Points on a hilly landscape, in no order, each with its height.
From any point a ball rolls to the lowest of the 4 points nearest to it. It stops when none of these is lower. Distance is the straight distance between rows; heights are no part of it.
Tula: [120 137 133 129 127 132 144 132 136 126 115 135 140 120 128 116 123 144
 135 129 136 129]  height 237
birus: [156 105 100 175 104 154 163 115  95 104 146 117 103 130 158 136 119 113
 138 120 137 157]  height 132
zup: [ 58  93 145 137  76 101  61  95 131 140 184 132 132 145  89 139 121 119
  83  96  78 108]  height 277
kolaf: [150 141 158  85 146 102 141 132 118 141 156 140 143 150  90 136 140 113
 119 119  86  81]  height 182
Dilip: [135  77 113 180  89 129 156 103 105 106 156 111  97 156 138 136 113 104
 111 124 113 126]  height 273
dabud: [ 46  87 150 142  55 115  47  81 142 141 189 131 146 129 100 141 126 131
  93  94  77 116]  height 76
tud: [156  89 100 168  99 145 179 108  96  98 158 108 112 157 128 143 123  87
 133 122 118 116]  height 262
zez: [119 166 123 102 154 128 130 146 160 137  81 167 147 100 139 109 127 152
 157 142 172 133]  height 314
vup: [ 60  99 126 197  76 158  70 121 119 105 147 125 119 115 155 124 141 142
 102 119 143 177]  height 395
vepu: [167 120 150  80 153  84 148 125  99 150 184 110 127 160  77 156 138  96
 104 107  59  71]  height 192
pom: [210 108 131 100 179  86 179 147  72 136 170  69 111 162  57 177 145  58
 105 152  50 102]  height 208
Tevut: [100 119 128 155 105 134 101 109 140 138 134 122 139 137 124 116 126 150
 114 116 133 129]  height 223
Demud: [150  79 119 161 101 108 159  95  90  95 180  92 112 158 115 156 116  94
 101 120  84  93]  height 222
pav: [189 157  97  88 186 152 187 166 105 126  65 127 122 121 158 131 101 110
 177 165 156 131]  height 308
Nipop: [191 131 124  86 195  89 180 156  96 137 149  95 130 162  88 149 140  63
 119 138  75  93]  height 198
gimet: [167  92 105 141 134 120 179 118  95 101 141  98 114 151 121 128 118  97
 116 125 123 113]  height 229
zitud: [192 142 133  60 192  88 166 150 108 143 137 110 132 139  93 133 125  99
 128 148  85  95]  height 186
Namu: [ 73 182 171  71 137 111  62 138 187 154  89 180 155 100 123  97 152 196
 139 122 151 130]  height 301
Dafo: [ 83 142 159  81 116  89  74 112 170 154 154 142 141 136  95 120 147 151
 111 110  96  88]  height 183
lak: [ 95  87 134 163  71 129 107  90 123 127 187 113 119 145 104 126 111 124
  85 110 104 111]  height 315
mirok: [200 138  89 103 188 133 197 148  98 125 104 113 122 141 131 138 111  82
 162 164 130 119]  height 318
fam: [ 72 153 144 119 126 155  81 144 163 138  93 145 143  83 160 103 136 174
 131 143 173 164]  height 664
dobi: [ 83  76 119 200  67 148 116 100 106  95 178 106 103 151 139 140 124 110
 100 108 110 156]  height 489
mopu: [114 194 156  31 159  94  84 126 184 160  97 185 141 111 116  97 144 188
 142 120 123 117]  height 196
zotub: [182 165 116  73 197 129 176 161 113 132  82 125 146 119 120 128 118 107
 174 172 142 121]  height 226
moba: [105  95 133 184  86 144 123 107 108 114 149 115 127 124 131 126 127 136
 106 111 129 131]  height 363
nuruf: [190 106 133 116 153  97 170 127  76 133 173  82 119 173  82 149 132  76
 105 129  62  98]  height 206
vek: [114  96 102 197 102 152 136 111 113  89 138 115  95 133 158 136 126 132
 118 121 148 167]  height 355
kovup: [ 42 114 140 204  96 160  66 140 158 134 107 119 126  91 184 120 132 164
 106 124 161 183]  height 508
revud: [ 69 100 156 155  85 109  72 106 148 133 151 127 131 130 118 128 123 131
  93 100 114 125]  height 310
gup: [ 62 139 142 162 106 156  67 129 162 129 104 148 146  97 155 121 131 170
 124 120 162 160]  height 668
vazo: [186 137 139  74 186  78 155 142 106 148 151 117 139 156  67 149 139 101
 117 135  84  88]  height 195
nop: [ 98 144 142 120 125 120 100 125 154 146 117 155 151 127 118  95 136 155
 131 129 139 114]  height 250
kal: [152  99 140 120 132  90 151 104 108 128 177 109 127 153  84 148 124  84
  95 120  78  95]  height 199
Poz: [184  75  98 185  89 134 183 105  64  88 167  99  93 172 136 158 116  70
 126 123 106 134]  height 296
Tos: [137 167 155  53 148  82  98 128 167 153 128 167 131 131  85 114 147 157
 134 114 105  99]  height 158
Nuga: [144 149 128 122 145 131 140 133 127 135  99 135 140 120 126 121 132 139
 148 151 148 111]  height 270
nizun: [ 74 113 133 188 102 163  94 122 129 118 118 123 121 112 175 117 124 143
 121 134 161 172]  height 98
Bom: [ 83 155 118 171 120 176  91 155 145 130  80 138 115  64 193 130 133 165
 148 139 189 185]  height 678
bomun: [ 43  92 145 187  79 136  54 113 143 133 149 124 129 127 153 119 131 143
  87 102 124 166]  height 128
Nubov: [111 121 119 177 113 166 118 125 114 113 104 117 128 110 159 123 124 143
 135 129 161 171]  height 83
nak: [ 82 161 145 102 138 135 101 137 178 145  92 142 155 114 154  99 138 167
 129 128 156 134]  height 414
roke: [210 114  94 132 147 132 194 135  93 110 118  92 107 145 135 136 120  78
 140 145 127 131]  height 295
kebub: [198 124  74 165 126 186 195 153  92  83  98 131  94 116 191 151 118 108
 180 141 191 171]  height 497
zun: [ 93 140 136 143 125 144 101 137 142 130 106 131 140  97 144 108 132 152
 133 120 160 150]  height 558
Fodit: [152 112  94 176 114 178 159 131 108 100 122 110 108 127 167 138 131 121
 162 134 159 169]  height 335
Zuto: [134 158  92 150 146 188 158 145 117 117  72 139 122  88 167 127 111 137
 177 151 193 167]  height 530
madi: [224 153 100  64 217 118 196 179  87 144 107 112 144 133 109 152 128  86
 163 163  94 129]  height 269
non: [ 99 113 157 115  93  90  80  93 141 158 188 129 135 153  81 148 135 123
  87  99  91  83]  height 211
rin: [168 158 124  89 180 129 156 148 120 141  91 146 140 123 122 118 124 124
 162 150 134 108]  height 207
rosil: [171 178 133  48 173  95 142 137 154 166 115 149 138 131  96 131 145 138
 135 140 105  98]  height 144
gizi: [168 132  90 151 134 185 174 138 108 107 100 115  97 105 178 147 118 120
 170 136 184 157]  height 448
nira: [114 156 169  60 130  72  80 108 174 157 170 147 113 142  80 132 144 151
 111  96  94  81]  height 171
dogab: [143 127 110 148 135 164 159 142 117 118  98 133 120 114 165 128 132 125
 155 137 167 151]  height 397
retur: [ 92 122 163  94  94  96  48  91 175 162 176 141 127 147  79 136 137 157
  98  82  85  95]  height 188
tived: [ 84 165 155  85 118 112  64 128 182 151 114 161 151 114 100 107 146 187
 128 124 136 120]  height 298
Som: [163 113 116 151 128 139 178 111 102 101 123 102 119 147 145 138 113 100
 142 135 131 141]  height 285
pago: [ 61 151 152 122 125 140  75 136 180 138  98 143 154  92 138  96 144 171
 126 127 160 155]  height 544
Renon: [141 162 126  92 162 140 150 155 128 145  84 154 137 108 135 116 119 138
 160 159 177 133]  height 279
vul: [199 122 107  98 165 115 193 152  91 126 114 107 122 139 126 127 133  97
 153 141 104 107]  height 242
feso: [ 65 130 153 105 104 106  50 120 175 153 127 153 155 122 108 102 141 175
 113 105 129 125]  height 252
meva: [100 130 126 167 117 180 115 135 140 129  96 125 128  89 174 121 130 153
 147 139 185 170]  height 495
Mono: [157 111 117 158 132 134 174 117 110 115 137 109 128 141 120 123 113  96
 129 134 129 125]  height 265
nim: [142 194 130  46 185 109 137 149 167 159  96 162 153 121 117  98 130 155
 147 147 140 112]  height 161
Tilib: [122 110 145 114 113 102 121 110 137 140 165 122 130 147  97 122 130 129
 103 115 100  98]  height 210
sopi: [120 148 156  77 146  90 126 119 161 143 136 148 144 145 106 118 144 133
 117 124 114  93]  height 170
bapin: [161 101 126 150 138 102 177 114  80 127 170 101 111 159 111 151 125  80
 106 124  99  94]  height 209
butor: [ 60 124 136 179 121 169  61 151 147 124  90 131 127  82 205 126 144 174
 120 137 172 197]  height 662
Vorem: [177 157 109 117 148 148 172 148 119 126  86 128 125 121 142 119 111 128
 174 151 152 145]  height 381
Gozum: [177 115  95 164 142 160 181 139  99  96 112 129 108 131 147 146 113 103
 163 132 154 151]  height 108
bos: [169 150 128  79 163 103 154 152 122 156 121 130 141 139 100 123 134 117
 133 124 113 101]  height 163
zibu: [192 163 115  78 188 110 189 162 108 135 117 115 146 132 114 121 128 100
 132 155 109 110]  height 204
Mus: [ 61  70 132 197  56 136  68  98 136 120 175 114 134 123 134 133 113 129
  84 100  87 137]  height 129
Gimo: [ 54 118 150 159  98 125  62 122 147 134 138 135 145 117 136 102 138 166
 109 115 123 139]  height 352
sinav: [108 177 139  87 154 115 119 136 163 151  81 169 154 115 119 101 135 161
 148 123 159 131]  height 244
Kage: [124 183 157  54 167  92 120 132 166 150  99 176 143 124 100 103 142 163
 140 118 120  97]  height 168
Dos: [ 88 128 125 168 103 143 110 118 134 115 113 127 139 115 162 118 124 149
 130 136 151 161]  height 413
napo: [203 150  77 107 180 177 197 161 100 111  79 138 101  97 169 144 106 102
 189 177 174 146]  height 394
nen: [202 119 111 102 171 102 195 147  95 126 143  86 123 149 108 138 123  78
 128 138  93 109]  height 212
bub: [ 87  93 139 166  76 128  93 112 130 122 161 123 138 127 118 131 119 133
  84 113 115 129]  height 325
badi: [147 135 132 120 144 111 148 129 120 122 118 134 137 131 120 121 139 118
 125 139 129 110]  height 219
pakap: [164 136 112 119 157 127 169 145 122 122 106 121 127 137 136 125 113 112
 151 139 150 118]  height 294
bomud: [120 141  99 180 122 193 133 160 119  96  95 135  97 101 185 133 111 145
 163 141 184 185]  height 559
kov: [184 191 125  55 191 109 162 175 133 155  84 145 148 130 112 116 118 116
 165 155 135 115]  height 184
fesop: [176 131  88 150 130 202 166 158 119  91  73 141  97  95 191 157 109 133
 179 149 204 179]  height 499
vasu: [104  98 138 152  94 129 103  92 136 125 165 135 123 149  96 127 120 118
  94 104 114 112]  height 251
zodur: [ 95 134 158 106 107 111  87 125 164 138 142 148 145 134 107 125 139 156
 101 116 115 101]  height 197
refe: [127 128 135 144 103 124 115 114 136 122 130 123 134 131 137 112 130 138
 127 127 132 121]  height 90
Sofem: [191 143  82 122 158 145 187 155  96 109  90 123 108 117 165 124 103 117
 172 160 160 136]  height 400
teruz: [152  65  97 188  71 153 168  90  74  76 172  97  90 158 143 150 118  92
 109 116 113 146]  height 327
tuni: [ 43 144 157 146 117 148  60 140 168 147  91 140 147  75 167 105 154 175
 125 125 165 171]  height 665
soti: [ 23  69 146 177  49 128  32 100 158 129 175 127 135 128 109 138 114 137
  64  96  86 136]  height 419
bozu: [ 96 160 126 134 136 155 118 147 154 127  83 152 151  92 155 111 136 159
 158 142 180 152]  height 576
zekuv: [128  95 123 173  88 133 129 106  99 111 169 109 110 138 129 133 122 111
 110 120 119 119]  height 316
Lokel: [141 117 157  71 125  59 109 104 129 170 206 121 110 167  68 178 138 101
  87 107  42  68]  height 205
buvu: [104 177 157  70 157 104  92 140 176 148  87 173 150 113 105 108 151 173
 136 126 143 112]  height 193
manut: [184  96  99 178 105 157 193 123  94  67 135  98  92 134 163 143 119  85
 145 128 127 156]  height 297
lel: [ 73  81 119 206  65 143  84 107 108 113 155 103 122 134 147 124 132 131
  96 118 119 153]  height 403
Somi: [101 116 162  87 102  71  85  86 160 151 190 148 131 160  77 148 132 126
  95  91  71  75]  height 189
zakik: [123 127 140 119 125 107 129 116 140 121 118 132 136 145 120 120 128 135
 118 121 122 111]  height 179

Call two points neighbours if one is among the 4 nearest of the other. Go from one point of each pair to the other, from neighbour to neighbour, staying as low as possible. Name the highest point that can't be avoided.
bomun / refe | zup
rosil / Gozum | Som
refe / Nubov | vek
bomun / dabud | Mus
rosil / refe | zakik

For each start below, name the point where the ball stops.
bub | refe
roke | rosil
Poz | rosil
revud | refe
zekuv | rosil
lak | refe
pom | rosil
